Points on a hilly landscape, in no order, each with its height.
A ball rolls from a point to whichever of its 2 nearest points has the largest drop for the distance, and stops where none of them is lower. Distance is the straight distance between rows; heights are no part of it.
Gepa: [ 13.5  35.3  36.0  44.2   2.3 -27.2 -26.8   8.2   1.2  24.1   7.5 -26.5
   6.8  10.1  32.0   5.0  15.6  -9.8 -25.0   9.9  -4.8   0.8 -34.4 -27.6
 -24.2  18.6   1.9 -22.0 -15.3  47.6  29.9 -18.7]  h=76
Gutar: [  5.5 -15.5  44.9   4.6  14.9  -8.2 -29.1  -2.9 -14.7  22.7  26.8 -25.4
 -10.4   9.2  26.0 -14.9  12.8 -23.1   3.7   6.1 -24.9  -5.1  -1.3 -32.2
  31.8  13.5  -0.2 -10.8   7.4  14.1   3.6 -15.8]  h=256
Keto: [ -2.4 -27.7 -24.3  -6.8 -16.9   1.8   2.7  48.6  10.6  -3.6  -7.5  41.0
  -3.5   9.3   3.9  -5.5  -4.8   8.1 -23.9   2.3 -37.5  17.1 -26.1  31.6
 -23.3 -18.2 -24.0  -1.6 -24.6 -23.6  -0.4  24.9]  h=77
tizek: [  6.6 -42.5 -32.4 -29.6 -22.5   0.9  35.9   8.7   7.7 -46.7  -7.6  30.4
 -13.7  -9.2  23.1  27.6   4.0  -1.6   7.1 -19.5  -8.8  15.1  19.6  42.4
 -22.7  -0.3  -9.9 -23.8  -7.9 -14.3 -22.3  37.4]  h=783
tona: [ -3.2 -40.8 -50.7 -18.3 -20.3   5.6  46.4   9.2 -10.9 -23.7   6.3  13.7
  17.1  26.3 -49.6   1.3  -0.5   7.5  25.6  -4.8  18.3   9.3  20.6  -7.3
  22.7   1.4 -11.8  22.1   7.4 -26.8 -22.3  21.6]  h=490
bolep: [ -4.6  -5.8  18.5 -32.2  39.8  16.2 -44.7 -10.6 -15.6  29.7   7.8  -2.2
 -15.8 -16.4   8.3 -15.1 -16.8 -20.6 -12.2   9.3  -9.2  10.1  -0.3   7.7
  30.8   0.4   6.2  -0.2  -9.2  -8.1  -0.5 -16.2]  h=355
Vid: [ -6.4 -24.1  -3.6   1.2   7.9   5.0 -25.1  40.7   5.4  46.6 -12.2  16.8
  -1.8  30.0  -7.1  -9.5 -31.5  -5.7 -16.2   6.4 -42.4  29.0 -36.7  -6.1
   4.2  -0.7 -17.5  16.7 -33.4 -40.4  -6.9   7.4]  h=335
vozif: [  4.9  -8.8  -3.1 -23.3 -17.0  -9.6  18.5   0.8  -0.4 -47.8   8.4  10.4
 -23.1  -7.1  14.9  12.2  12.6   2.0  10.0   0.2  -5.2  10.5   8.9  30.6
 -19.4   9.8   2.6 -23.0   5.7   1.4   0.7   7.7]  h=746
diz: [ -5.7 -32.6 -37.5   3.5 -10.7   0.9  16.1  34.8   1.5  -7.3 -12.1  35.4
  23.9  23.1 -22.4  12.8 -23.1 -10.8   1.1 -22.3  -8.8  11.2  -0.5   3.8
  -0.8 -15.7 -14.0  36.8  -6.7 -49.8  -5.5  40.6]  h=320
vero: [  9.4  30.1   0.9  14.2 -12.6   7.4 -11.7  21.6   3.9  14.4  16.4   2.2
   2.4   9.5   4.9 -25.9  21.3   0.8 -36.2  23.9  -9.2   4.0 -22.6   3.9
 -21.5  -6.4  -6.7 -22.0 -23.1  33.3   9.8 -22.1]  h=700
dadi: [ -4.2 -18.1  44.8   2.0  17.9 -18.0 -19.2 -28.8  -4.0  11.2  13.1 -31.9
 -10.1  -3.9  49.4  17.3   0.1  -9.9   9.6 -12.2 -30.2 -25.3  -1.0 -27.5
   3.7   7.8  18.3   4.7  20.6   4.7  14.1  -1.9]  h=261
Kom: [ -7.0  18.1 -21.3 -29.6  20.0  19.4 -12.6 -26.2  -6.0  -5.1  15.2 -12.3
 -24.3  -6.9 -36.0 -26.5  -5.5   1.8  17.3  14.4  19.3   4.8   6.1 -15.4
  31.0  -1.9  10.7  -1.2  26.3  -1.3 -21.2 -34.4]  h=813
bani: [ -2.2  39.6  14.0  21.2  -7.3 -13.1 -14.6 -23.7  16.8  15.0  -4.9  -8.2
  18.5 -17.7   8.4   7.3   0.3  12.1  -3.7 -10.6  34.1 -15.9   8.4  -1.5
 -16.2  -6.7  23.3   6.5   5.6  29.8   6.2 -12.7]  h=270
Kab: [  8.8  24.0  -1.8 -12.5   9.2   0.6  -3.0 -17.4 -15.9 -28.7  14.4 -17.3
 -30.0 -16.3  -8.6 -18.0  -1.0  -5.1  23.4   5.4  21.3  10.9   9.4  -4.5
  17.8   3.1  12.7  -9.7  28.8   8.3  -6.0 -29.5]  h=799
veri: [-11.2  -1.9  12.3 -39.1  32.0  32.8 -23.2 -18.7  -0.7   5.2 -29.5  11.3
 -22.2 -31.8   9.2   2.7 -32.0  -6.9 -11.5  15.6  -7.6   4.6  10.4  31.8
  -0.6 -16.9   5.5   3.2  -6.9 -18.3  -1.2  -2.0]  h=740
gidub: [ -0.7   1.7 -28.6 -17.5  19.4  34.9  -2.8   5.0  11.4   8.7 -35.5  30.5
  22.1 -23.8 -31.3  -5.3 -49.6 -12.3 -14.3 -23.5  10.0   4.0   5.6  21.5
  -2.3 -24.3 -16.4  41.0  -3.9 -48.2  -3.5  19.4]  h=660
bapu: [  4.4  14.0  15.7  39.3 -25.1 -26.6  26.1   0.2  19.2  -5.3 -15.0  -1.8
  31.9   5.4  26.5  11.3  11.4  24.3   1.6 -18.8  10.5 -28.0   0.0 -11.3
 -27.1  -1.3   4.6   7.2   4.4  25.1  14.9   8.1]  h=340
Gasu: [ -5.5 -54.1 -19.1  -9.5  -7.1  -2.3  18.4  23.5  -6.3  -3.6   1.0  22.3
   7.4  19.4 -30.8  11.0 -26.0  -3.3  18.5 -13.8 -19.5  14.8   7.0  -2.6
  23.2   3.3 -16.7  37.2   3.7 -57.1  -4.8  38.9]  h=385
vume: [ -8.1 -29.0  -0.1   9.7  14.6   3.8 -14.7  36.2   5.5  42.8  -6.3  -1.1
  24.3  37.1 -11.0  -8.0 -16.1   6.7 -17.0  -2.0 -36.1  14.6 -23.6 -23.4
  17.8   7.0 -20.0  36.5 -24.8 -39.4   2.6  11.4]  h=396
kedu: [  4.4  25.3  11.7  31.6 -38.4 -34.9  10.8  -9.2  19.8 -25.4   0.8  22.1
 -19.0 -27.2  20.3  15.9  22.5  -7.0 -12.2  -9.5   2.7 -32.7 -11.7  16.1
 -49.8 -13.6   5.5 -22.8  -8.7  39.6  11.8 -10.4]  h=397
vatip: [ -0.3  40.9  10.0   8.4  20.1   4.6 -43.7 -20.2  -8.3  32.0  15.0 -32.1
   2.6  -3.7 -10.4 -20.0  16.1  -2.6 -15.3  14.5  42.7   2.9  -5.6 -11.0
  18.5  -1.7  12.9 -18.7   0.9  35.0   1.0 -27.8]  h=158
rigis: [ -7.6  -5.9  -0.7   7.4  11.4  12.0 -13.1  17.1   0.1  37.6  20.4 -11.2
  24.6  31.2 -19.7 -23.4   0.3   8.9 -14.0   2.9 -10.1   8.5 -14.4 -25.0
  21.0   5.4  -6.3  23.9  -7.8  -4.7   1.0 -10.6]  h=646
patig: [ -1.2 -13.6  -9.8 -19.0 -12.4  -0.8   8.1  12.1 -23.0 -23.6  27.7  -6.8
 -13.4  25.7 -30.2 -17.6  21.5  14.9   9.6  19.4   5.0  10.6   1.7  -5.5
  17.8  15.7  -0.2  -6.1  13.4  -9.5  -7.9  -9.5]  h=337
tolo: [  7.7 -22.2  -0.8 -15.9  -8.5 -13.1  -1.4  21.1 -23.6 -14.4  27.6  -1.3
 -22.3  25.1  -8.3 -16.1  24.3  -2.6   4.3  12.7 -20.1  20.9  -3.3  -0.7
  19.1  14.3  -7.4  -8.7  -6.0 -16.2  -0.6  -8.6]  h=268
kana: [ -8.7 -22.4 -29.7 -10.9 -16.4  14.0  11.6  35.4   7.0  -5.0 -10.4  36.1
  19.9  12.1 -11.4  -2.5 -13.7   5.2 -11.1 -10.8  -8.3  14.3  -2.6  20.0
 -20.3 -23.1 -19.6  22.3 -16.5 -26.2  -3.0  23.1]  h=232
zeg: [  1.8 -28.8  15.5  12.3 -10.2 -14.7  14.6  31.8  -9.3  10.9  11.0  -7.3
  20.3  40.9   0.7  -3.3  10.9  20.4  -4.8  17.8 -31.8   4.1 -10.2 -17.4
  14.3  23.3  -7.5  -0.9  -7.6   0.7  14.0   5.0]  h=582
forez: [ -3.6  28.3  33.4  34.2  19.4  -9.1 -27.4 -10.3  19.0  41.9  -8.9 -29.9
  25.6  -0.7  42.0  11.2   4.6  -7.4 -35.4  15.3  -7.8  -9.1 -23.1 -12.5
 -19.4   6.3  -0.1 -15.9 -22.3  40.1  19.2 -16.2]  h=130
gosu: [-11.1 -37.0  12.2 -16.9  12.5   5.8 -14.9  16.8  -9.3  18.5  18.6   7.2
 -16.1  14.5   0.8  -4.3  -9.2   2.1  12.2  -5.2 -31.2   9.7   1.8 -14.7
  39.4   8.8  -5.6  24.2   1.7 -34.6  -5.0  13.2]  h=454
tasim: [ 17.1  -1.7  25.8  25.4 -13.7 -32.8  14.9   4.8  -7.6 -20.8  12.8 -14.5
   2.8  14.3  31.2  13.0  28.5   7.4   0.1  10.6 -16.1  -3.8  -6.3  -8.2
 -19.7  14.4   2.9 -16.1   0.1  12.5  24.7   2.2]  h=312
kulez: [ -8.3  25.3  14.6  17.1 -23.5 -17.0  10.9 -34.1  17.9 -31.6 -11.7  24.1
 -37.3 -45.0  17.2  11.6  15.4 -24.1 -19.6   1.1   1.7 -33.4   1.6  41.7
 -49.6 -11.8   7.9 -27.5  -9.7  38.0   3.6 -18.0]  h=424
tomo: [ -7.6 -38.3 -30.8 -16.3 -12.8  -0.3  16.1  18.6 -14.9  -6.2  14.2   8.1
   7.7  29.4 -51.3  -1.1 -10.1   0.1  27.8  -6.9   7.6  13.8   3.5 -13.0
  22.5   1.0 -14.8  32.6   3.4 -41.5 -14.1  14.3]  h=443
runav: [ -3.3  40.4   8.1  16.2  10.4  14.4 -28.2 -21.3  10.0  31.4   6.3 -23.1
  14.5   0.5  -6.6 -13.4   2.3   8.3 -11.7   5.1  39.6  -7.8   0.2   0.9
   5.9   1.6  15.9   0.8  -2.6  22.1   0.7  -9.7]  h=215
mos: [ -0.2  -5.2 -40.6   3.1   2.7  29.1  14.0  16.2   9.3  -7.5 -26.4  45.6
  35.1  -0.1 -23.9   0.5 -40.9 -22.0 -10.7 -30.4  15.3  -3.3  10.6  18.5
 -11.0 -22.9 -24.7  40.3   3.0 -36.7  -4.9  34.6]  h=631
Dad: [  0.2  26.1   7.3  12.6 -20.1 -15.0  -2.2   7.6   9.7 -16.1  12.8  11.8
 -17.6  -3.8  13.9 -18.5  23.4  -8.4 -30.9   7.6 -11.0  -0.8 -16.7  25.7
 -39.7  -6.8  -7.2 -29.8 -12.4  36.3  10.2 -20.0]  h=717
futus: [-11.3  32.6  -1.4 -10.0  26.4  33.9 -33.2 -17.7  -5.6  27.2  -6.8 -16.5
   9.4 -21.5 -15.3 -22.1   7.0  -8.8 -30.6  27.2  27.5   7.7   0.5  19.7
  10.5 -10.1   5.0 -17.0 -20.9  18.1  -4.8 -18.3]  h=721
zadof: [-11.0  11.8 -37.7 -23.8  30.3  38.0 -15.8 -13.5  -6.5   8.5 -15.5   0.0
  10.0 -19.5 -43.1 -17.2 -31.5   9.9  -1.8  16.8  22.2   6.1   4.5   7.4
  18.7 -12.9  -3.3  20.3   4.7 -11.5 -17.6  -9.6]  h=851
sifop: [-12.0  18.9 -47.5  12.2 -24.5  13.5  30.6   3.5   7.9  -4.8   1.8  18.7
  28.4  13.1 -24.6 -25.6   2.7  18.1 -10.5 -10.8  37.4 -12.9   3.1  14.7
 -16.8 -24.9 -16.5   4.4   8.9  25.8  -9.2  -4.6]  h=485
Nitul: [ -6.0  -0.6  -4.6 -13.1   1.5  13.4  -8.4   8.2   9.8   4.8  -8.6  17.2
   7.8  -2.1  -2.7  -8.8 -10.7   5.4 -18.8   6.2  -8.1   7.1   1.0  27.0
 -12.4  -6.3  -3.9   8.5  -9.9  -9.0   3.7  -8.1]  h=389
bobot: [ -6.6  21.1  13.3   1.1  21.5  24.0 -28.5 -26.4  19.9  39.9 -23.0  -7.2
  33.8 -28.4   5.1   3.5 -10.3  -8.7 -32.4   6.0  17.4 -12.0  12.5  29.6
  -4.9 -16.0  -1.2   6.7 -15.0   6.2   4.0   3.9]  h=271
dudop: [  2.3  49.5 -24.7 -24.4  29.4  40.1   3.9 -44.1   0.1   0.5 -28.5 -15.6
 -21.2 -49.2 -30.1  -9.7 -31.3  -1.1  -4.9  27.6  38.3  -3.3  14.3  22.2
   9.9  -7.7   8.1 -12.9   3.7  13.6 -18.1 -18.5]  h=760
zolos: [  6.0  -7.7 -69.1 -16.1 -16.2  32.8  61.2   7.5  11.0 -33.3 -20.0  33.6
   5.0  -5.7 -21.0  15.2 -25.6 -11.0  25.4 -24.3  24.3   4.3  33.1  18.2
  -6.2 -14.4 -27.5  -9.7  10.2  -4.2 -40.0  23.5]  h=563
kamul: [ -3.2  25.3  -2.5   0.8  19.2  24.9 -34.7  -1.0  -1.3  42.9   6.7 -10.0
  20.9  10.1 -13.1 -25.1  11.2  -5.3 -44.1  20.6  14.4  12.5 -15.9   8.1
   9.8  -5.5  -1.9  -6.7 -26.5  18.9  -2.0 -20.8]  h=701
kiren: [  8.6 -38.6  -7.1 -27.8  -9.4 -11.4  18.3  16.0  -3.6 -38.2   5.5  12.4
 -28.6   1.2  21.0  21.9  23.3  -4.2   6.6   2.2 -22.3  16.0  16.4  37.5
 -15.6   5.5  -0.4 -22.0  -7.4 -16.0  -4.9  25.1]  h=762
zepu: [ -1.5  14.0  11.4  15.0  12.1   6.2 -19.4  16.8  -6.8  35.4  26.0 -23.3
  14.0  33.9  -8.2 -25.4  18.5   9.5  -8.4  13.3   0.9  13.6 -27.4 -25.4
  21.1  10.3  -1.9  -0.5   3.2  26.0   8.1 -26.2]  h=667
mepa: [  1.6 -17.0 -60.0   2.1 -19.8  31.6  62.8  10.8   3.2 -28.0 -15.5  50.6
  20.0  -0.9 -26.7  13.9 -26.9 -21.4  20.7 -38.2  22.6  -9.7  35.9  10.8
 -15.8 -35.6 -38.5  13.2   3.7 -12.6 -28.0  43.0]  h=586
lepof: [  1.3 -15.5 -70.8 -23.1 -15.5  20.0  55.4   0.3  -2.5 -33.6  -3.2  14.1
   6.2   5.8 -40.2   8.1 -10.3   8.1  35.5 -13.5  27.2   7.2  27.5   1.5
   7.8  -8.4 -17.4   1.1  18.6 -16.5 -40.7  20.9]  h=534
rov: [-11.6 -21.9 -12.9  -5.9   3.2   1.6 -15.5  54.3   8.2  24.1 -19.3  31.6
  -9.1  14.2  -1.5  -6.6 -11.4  -2.8 -26.3  10.7 -45.2  34.7 -39.9  22.4
 -17.1 -11.0 -18.9   0.6 -40.5 -34.7   2.9  20.4]  h=233
lum: [  1.6   8.7  24.1 -38.1  32.7  27.3 -10.0 -39.1   0.8  -8.6 -25.0   0.3
 -24.7 -45.9  11.4  12.9 -27.0 -11.6   1.7   5.5 -12.1  -4.7  19.8  25.1
  -5.2  -6.6  17.4  -6.8   9.6  -4.9  -0.8 -11.3]  h=757
gekis: [  5.6  25.4  14.0  34.7 -17.1 -19.4   4.1  -2.6  12.2   1.9  -3.0 -12.4
  19.7  10.6   7.6  -0.5  16.2  22.6   4.5 -10.0  25.3 -12.3  -4.1 -18.0
  -5.8   8.5  18.0  11.8   7.0  29.3  18.5  -6.6]  h=310
kuf: [  7.7  -7.2  26.9  16.5 -16.5 -33.2   9.5 -12.0   4.7 -22.3   0.7 -14.0
  -2.5 -11.6  45.1  33.1  26.4   1.5  13.8  -6.2 -13.0 -20.3  -2.2  -2.3
 -28.3   2.5  20.1  -8.3  13.1   3.1  23.6   4.7]  h=277
fuba: [ -3.9   9.2 -34.2  23.2 -44.4  -3.5  45.5   6.2  11.4 -22.4   0.7  22.6
  18.6  12.2 -15.3 -12.5  14.9  22.5   2.8 -16.6  33.4 -17.9  11.5   0.6
 -15.4 -19.9  -6.2  -2.5   6.6  28.0 -10.9   6.2]  h=513
fasot: [-11.7 -49.9  18.0  -2.4   8.2  -3.1   2.9  12.8  -4.7  21.9  26.2 -15.1
 -10.0  30.5  15.2 -10.7   1.2   0.6  12.2   4.1 -39.9  -9.2  -0.5 -19.7
  44.1  27.0  -5.8  10.7   5.8 -25.2  -3.0   5.0]  h=411
Git: [ -4.9   1.0  17.9  29.2  14.1   4.2 -16.4   9.1  13.0  38.9   5.4 -15.2
  38.0  24.0  14.2 -10.1  -1.8  12.4 -19.5   1.6  -8.1  -0.1  -8.5 -19.0
   8.9   6.4  -7.6  17.0   1.8   9.7  10.6  -3.7]  h=625
tufi: [  5.6 -39.7  17.4 -10.3   4.3 -13.0 -13.5  33.0 -25.5  13.0  27.7  -3.9
 -19.8  30.3  -0.1 -15.6  20.0 -10.0  -2.9  23.0 -43.3  20.6 -16.4 -18.2
  34.1  25.8  -8.5 -11.2 -13.5 -24.0  -3.0   3.6]  h=344
Pulo: [ -3.1 -23.3   3.7  15.5  19.5   5.3   0.0  41.1   9.5  48.4   4.1  -6.1
  20.8  49.3 -11.4 -11.7  -9.4  10.6 -12.7  16.2 -43.2  26.8 -36.4 -40.4
  17.8  18.7 -28.4  18.3 -27.5 -16.4   5.4   1.1]  h=438
seten: [  7.1  -9.2 -17.2  28.9 -44.3 -20.8  52.1  27.9   4.1 -25.1  13.4  11.1
  22.6  28.9  -3.4  -6.2  25.4  23.7   9.1  -9.7  14.7 -13.9   3.1   0.1
  -7.7  -5.0  -5.3  -2.9  -1.2  24.4   1.6  17.8]  h=536
nare: [ 10.9  -3.4  53.1  18.6   8.5 -37.8 -18.9  -6.8 -18.8   2.1  26.5 -27.3
 -19.8   8.8  29.0  -2.3  21.9  -8.8  15.0   1.6 -11.1  -8.8  -7.1 -33.4
  18.4  21.7  13.5  -9.9  12.8  15.6  18.2 -10.7]  h=220
zused: [  8.1 -16.1 -19.5 -11.5 -14.7  -2.7  29.0  -1.6 -17.2 -26.1  14.2 -13.2
  -3.9  18.8 -26.0   1.4  12.9  18.3  21.4  -1.5  14.9  -3.1  16.6 -11.6
  24.8  18.6   4.9   0.1  22.2 -11.3  -9.3   0.6]  h=386
togal: [  4.8  34.6   8.7 -31.8   3.3  -2.3  11.0 -34.6  -1.7 -42.8 -20.0  -9.7
 -45.6 -46.9   5.5  17.3 -10.2 -24.6  21.0  -0.9  12.8  -9.0  21.3  23.5
 -27.5   6.1  10.3 -21.2  15.1   7.7   3.0 -23.8]  h=780
somel: [ -6.3   5.7 -34.0 -30.0  24.9  35.5 -22.2 -26.7  -3.3  14.7   6.2  -1.7
 -14.7 -11.2 -46.5 -21.2 -32.7   8.9  11.9   8.7  17.5   7.6   6.8  -6.8
  47.4   0.9  -0.5  17.6  14.5 -20.9 -28.3 -15.7]  h=831
Zud: [ 14.5  23.9  29.1  34.3  -3.7 -32.8   4.2 -12.2 -14.2 -18.5   4.2 -20.0
 -21.1 -10.0  -2.1   9.9  18.8  17.9  38.7 -11.3  36.6 -11.8  -4.1 -29.8
  10.7  10.1  35.0  -2.1  14.9  16.0  10.0  -7.5]  h=219
Luko: [ -8.8  25.4  28.7  17.2  21.4   4.9 -34.3 -26.9  18.7  44.4 -13.9 -23.8
  34.9 -22.3  30.9  12.4   2.3  -5.9 -38.3  10.3   2.3  -9.5  -0.7   9.7
 -19.5   2.5   8.0  -6.1 -15.7  20.6   4.7  -9.8]  h=192
situ: [ -2.1  17.2  12.2 -16.0  23.2  13.2 -39.3 -12.4 -18.1  25.9  27.0 -24.1
 -11.3   7.8  -7.4 -23.3  11.8  -8.5 -10.4  11.8  17.8  11.6  -7.7 -16.1
  37.5   4.2  10.2  -3.1   1.1  17.9  -3.2 -30.1]  h=228
bafe: [ 15.3  40.0 -10.0 -15.6   4.5  -5.1   5.8 -28.2  -9.9 -43.8 -10.4 -13.2
 -42.9 -35.6 -10.2   0.3  -5.9 -17.4  31.4   3.4  31.6   2.7  17.4   3.0
  -4.9   7.3  14.9 -22.1  25.5  11.6  -9.1 -31.6]  h=789
dapa: [ -1.7   5.5  27.1 -18.5   4.0 -11.1 -11.1 -49.7   5.2 -22.7 -21.2 -12.7
 -22.4 -40.1  34.7  43.2   0.2 -20.9  20.3  -9.8 -14.9 -24.9  11.3  -2.7
 -25.5   0.3  22.8 -16.3  27.3  -2.9   9.9  -1.6]  h=313
Zaz: [-13.4 -16.1 -48.2   0.7 -16.4  27.6  36.1  21.6   6.8 -17.9 -22.8  60.7
  21.0  -2.4 -13.7   5.6 -32.2 -19.7  -8.0 -39.9   9.7  -9.1  12.2  23.3
 -25.4 -29.0 -29.2  25.1  -2.6 -25.6 -15.7  46.0]  h=609
pidip: [-10.1  -4.7  27.0 -13.1  17.4   4.0 -37.1 -12.3  -7.6  17.7   9.4 -15.1
  -9.5  -8.9  20.6  -4.2   1.3 -11.1  -3.7  -2.5 -16.5  -0.5  11.2 -10.8
  24.0   3.4  10.0   1.8   4.6   3.9  12.2 -19.3]  h=304
mepe: [ -8.1  -4.6  -5.3 -35.3  32.6  34.3 -23.6 -15.5  -1.3  22.6 -21.7   9.3
 -17.4 -34.0  -9.2 -10.5 -42.6  -1.6  -3.3  -0.4  -3.5  10.9  19.1  23.8
  26.9 -14.2   5.3  20.0   0.9 -33.5 -14.5   3.4]  h=716
dev: [-14.5  -9.9  11.3 -21.2  31.1  12.1 -45.9   1.7 -13.5  43.5  28.6  -5.6
 -13.0   1.9  -4.6 -28.8  -7.8 -23.3 -14.1   7.5  -6.9  14.0  -7.3 -19.1
  40.6  -1.0   1.9  -5.4 -11.5   0.8  -5.2 -23.4]  h=297
Pir: [  3.3 -35.3   8.3   0.3 -18.4 -14.9  32.7   2.8  -8.9 -15.0  12.6 -14.7
   0.8  13.0  -8.9   2.4  21.0  24.1  32.2 -10.4   4.6 -15.7  28.0 -14.1
  31.0  24.7  17.9  -0.7  22.0  -9.6  -7.1  13.2]  h=348
Kabo: [ -4.9  19.5 -20.9  -0.7 -15.1   7.1  10.1   4.3  10.1  -4.9  -4.0  12.7
  15.0   3.2 -11.6 -11.4   1.6  21.3 -14.3   1.3  14.4   5.8   0.4  11.9
 -12.7  -5.6  -4.8   5.7  -2.2  15.4   2.9  -6.6]  h=442
mov: [  2.3 -44.6  17.9   1.8  16.7  -3.1 -12.2  42.8  -7.9  33.2  17.0  -4.6
  -6.4  44.6  -0.9 -12.4  -4.2   1.5  -5.1  22.2 -60.8  25.6 -36.5 -33.3
  31.3  25.8 -24.2  -2.1 -22.3 -19.9  -0.1   9.6]  h=403
puvok: [ -9.1  -4.4 -22.2 -26.1  29.8  35.9 -15.7  -5.1   7.3  25.9 -31.7  24.3
   1.1 -28.8 -35.3  -8.5 -60.3  -4.7  -6.5  -4.5   8.2  10.4  12.4  22.5
  18.8 -21.6  -2.3  40.3   3.4 -45.4 -18.7  21.8]  h=688
nipi: [ 13.5  10.9  40.2  40.6  -9.4 -43.2  -9.7  -5.0 -13.0 -15.7  14.8 -27.0
 -17.0  -1.4  16.3  10.5  28.0   0.3  23.0   0.4  11.3  -5.0 -18.6 -32.7
   1.9  20.5  26.4 -13.0   8.6  14.4  19.4 -14.8]  h=191
Velon: [ 11.5 -18.4  -5.0  23.0 -34.3 -14.9  40.1  29.6  -1.9  -3.5   7.9  -3.4
  24.6  40.6  -3.7   0.3  27.2  23.3  -2.4   3.3 -10.9  -4.7  -2.8  -9.2
  -4.3  18.9 -11.2   1.9  -3.5   3.4  12.1  13.8]  h=558
seke: [-17.7 -24.7  -9.8 -22.8  16.4   9.2 -21.9  15.5  -1.7  15.8  -6.9  19.1
  -1.3   4.7 -13.7  -4.7 -23.7   2.6   2.6  -4.1 -22.6  17.0  -2.9   5.3
  17.5  -4.4  -5.9  23.7  -7.9 -38.7  -5.1   4.9]  h=503
misu: [ 11.7 -22.0  12.7  -0.6 -18.1 -36.4  30.4 -23.8   4.6 -50.5 -10.9  -7.0
  -6.7 -20.6  41.5  57.2  25.3  -4.0  28.4 -16.5  -5.8 -20.0  13.5   5.2
 -36.9  -0.3  18.9 -17.2  21.2  -0.6   9.6  19.4]  h=237
sug: [  7.5  20.2  22.5  32.4 -20.2 -30.4  12.7 -26.9   6.7 -13.4  -6.5  -7.7
   5.8 -16.3  10.4  33.2  10.8  23.7  43.4 -21.0  29.3 -26.8  14.1 -30.2
  -2.9  -0.9  30.8   7.4  23.3  15.9   0.8   0.2]  h=249
kubop: [  5.1  32.1   0.5  13.7   5.2   9.9 -25.8  18.0   0.9  37.3  22.2 -12.4
  12.7  23.8 -11.6 -29.9  16.8   4.1 -30.8  21.5   3.7  15.8 -25.4 -17.7
   8.4   1.7  -3.2 -15.2 -26.8  30.5   3.1 -23.9]  h=682
Nal: [  9.8   4.0  12.5   4.5 -20.2 -29.1  32.6 -19.2  12.8 -26.4  -9.4  -7.2
   0.2  -9.8  14.6  26.8   8.2  11.0  38.1 -22.7  17.3 -18.0  25.8  -5.2
 -11.1   5.4  16.2  -7.9  26.4   3.7  -0.8  10.8]  h=282
vamep: [ -9.2 -20.1  -7.6  -6.1  -2.1   7.9   1.5  18.9  11.2  -2.1 -19.3  28.2
  22.4  -3.8  15.4   5.1 -17.9   3.2 -17.0  -7.5 -20.2   5.8   1.2  19.8
 -22.8 -19.7 -14.2  19.4  -6.4 -21.6   8.2  27.7]  h=316
vaze: [  9.2 -30.5   8.1   0.9 -16.2 -24.8  48.6 -13.5  -4.7 -30.5   0.6 -11.0
  10.8   1.8   7.7  31.0  25.4  19.1  44.7 -25.8  11.0 -19.3  35.8 -10.5
  13.0  21.2  14.2  -6.7  24.7 -13.9 -10.5  26.0]  h=317
muver: [  2.4  14.9   8.9  32.6 -37.6 -33.6  24.3   7.1  14.3 -26.7   5.5   9.6
  -1.6  -1.3  26.0   9.3  25.4  10.3   2.3 -13.1  13.0 -23.6 -10.5   6.5
 -35.9  -8.5   5.5 -13.7  -2.5  35.4   5.0   1.9]  h=370
lali: [ -8.2  38.0 -30.6 -14.7  28.6  43.4 -16.9 -30.9  -1.3  10.6 -22.4 -17.8
  -5.8 -30.0 -32.7 -19.5 -11.9  -4.4 -21.5  36.9  35.5   6.7  -1.2  25.8
   8.8 -12.8   6.7 -18.9 -14.6  10.3  -9.7 -15.7]  h=742
Paket: [ 18.6  36.8  22.5  44.0 -13.5 -38.7 -12.3   5.4 -12.4  -4.0  22.2 -16.2
 -14.7   5.9  13.3  -3.1  33.2   0.3   2.5   2.3  19.4  -4.5 -27.3 -22.3
 -15.0   8.6  10.4 -16.4  -7.2  38.6  23.6 -16.9]  h=156
modeb: [  8.2  -5.4  15.2 -12.0  -9.4 -17.2  17.1 -43.4  14.8 -47.0 -28.9  -3.5
  -3.4 -34.5  39.2  46.7   2.5  -7.7  28.9 -21.0 -12.5 -28.5  17.4   7.1
 -40.3 -16.2  16.1 -16.8  23.8   1.9   9.1  16.1]  h=274
lubi: [  5.9  -7.6  39.2  -3.0  14.9 -27.6 -24.4 -43.5 -11.4 -12.3  -0.9 -25.8
 -25.0 -22.6  50.3  36.0   2.2 -19.7  17.7  -6.1 -26.0 -23.7   0.5 -19.7
 -19.8   3.4  22.1  -7.5  25.9  -2.2  11.6  -3.0]  h=293
voz: [  6.3  21.1   6.3 -38.2  13.8  17.9  12.4 -35.9   7.9 -39.0 -35.8  -1.0
 -30.2 -52.6  12.7  30.0 -28.9 -14.5  18.4   4.1  -2.8 -11.2  31.0  24.7
 -19.7   2.0  11.1 -14.8  18.2   1.4  -7.9  -4.5]  h=770
Nom: [ 10.8  45.9  36.5  49.3  -0.6 -23.6 -33.7  -2.5 -12.5  22.7  16.4 -27.6
  -6.8  -5.9   6.5  -8.0  29.1 -10.7 -10.4   2.3  25.1   5.0 -35.7 -30.5
  -9.0  12.5   7.0 -26.2 -14.5  46.6  21.1 -20.8]  h=118
baru: [  8.1  21.7  10.0  -7.2 -17.5  -9.6  -1.4  -4.9 -10.0 -37.9   9.3   4.6
 -23.3  -9.4  13.8  -1.3  21.4  -3.6 -10.5  12.9  -3.7   8.1  -2.9  26.7
 -30.3   1.2   1.3 -25.7  -7.2  14.6  10.9 -14.0]  h=730
Fezi: [ -5.2  -9.7   7.0  15.2  -2.2  -2.9   1.0  27.0   5.0  22.6  -3.4  -4.4
  28.6  34.9  12.6  -2.3  -6.6  13.6 -11.0   6.4 -35.0   9.9 -12.1 -13.8
  -2.8   9.8 -21.5  18.3  -9.1  -0.2  17.1   4.8]  h=604

For each start below, name the point where the ball stops.
kulez => vatip
bafe => kana
Pir => nipi
tizek => kana
Fezi => kana

Call two points neighbours if one is among the 2 nearest of the other. Go from one point of each pair to the other, from neighbour to neighbour, staying as low as possible. Name the highest point that can't be avoided.
Keto, misu => Pulo
misu, vatip => bolep
misu, nipi => tasim
nipi, tolo => zused
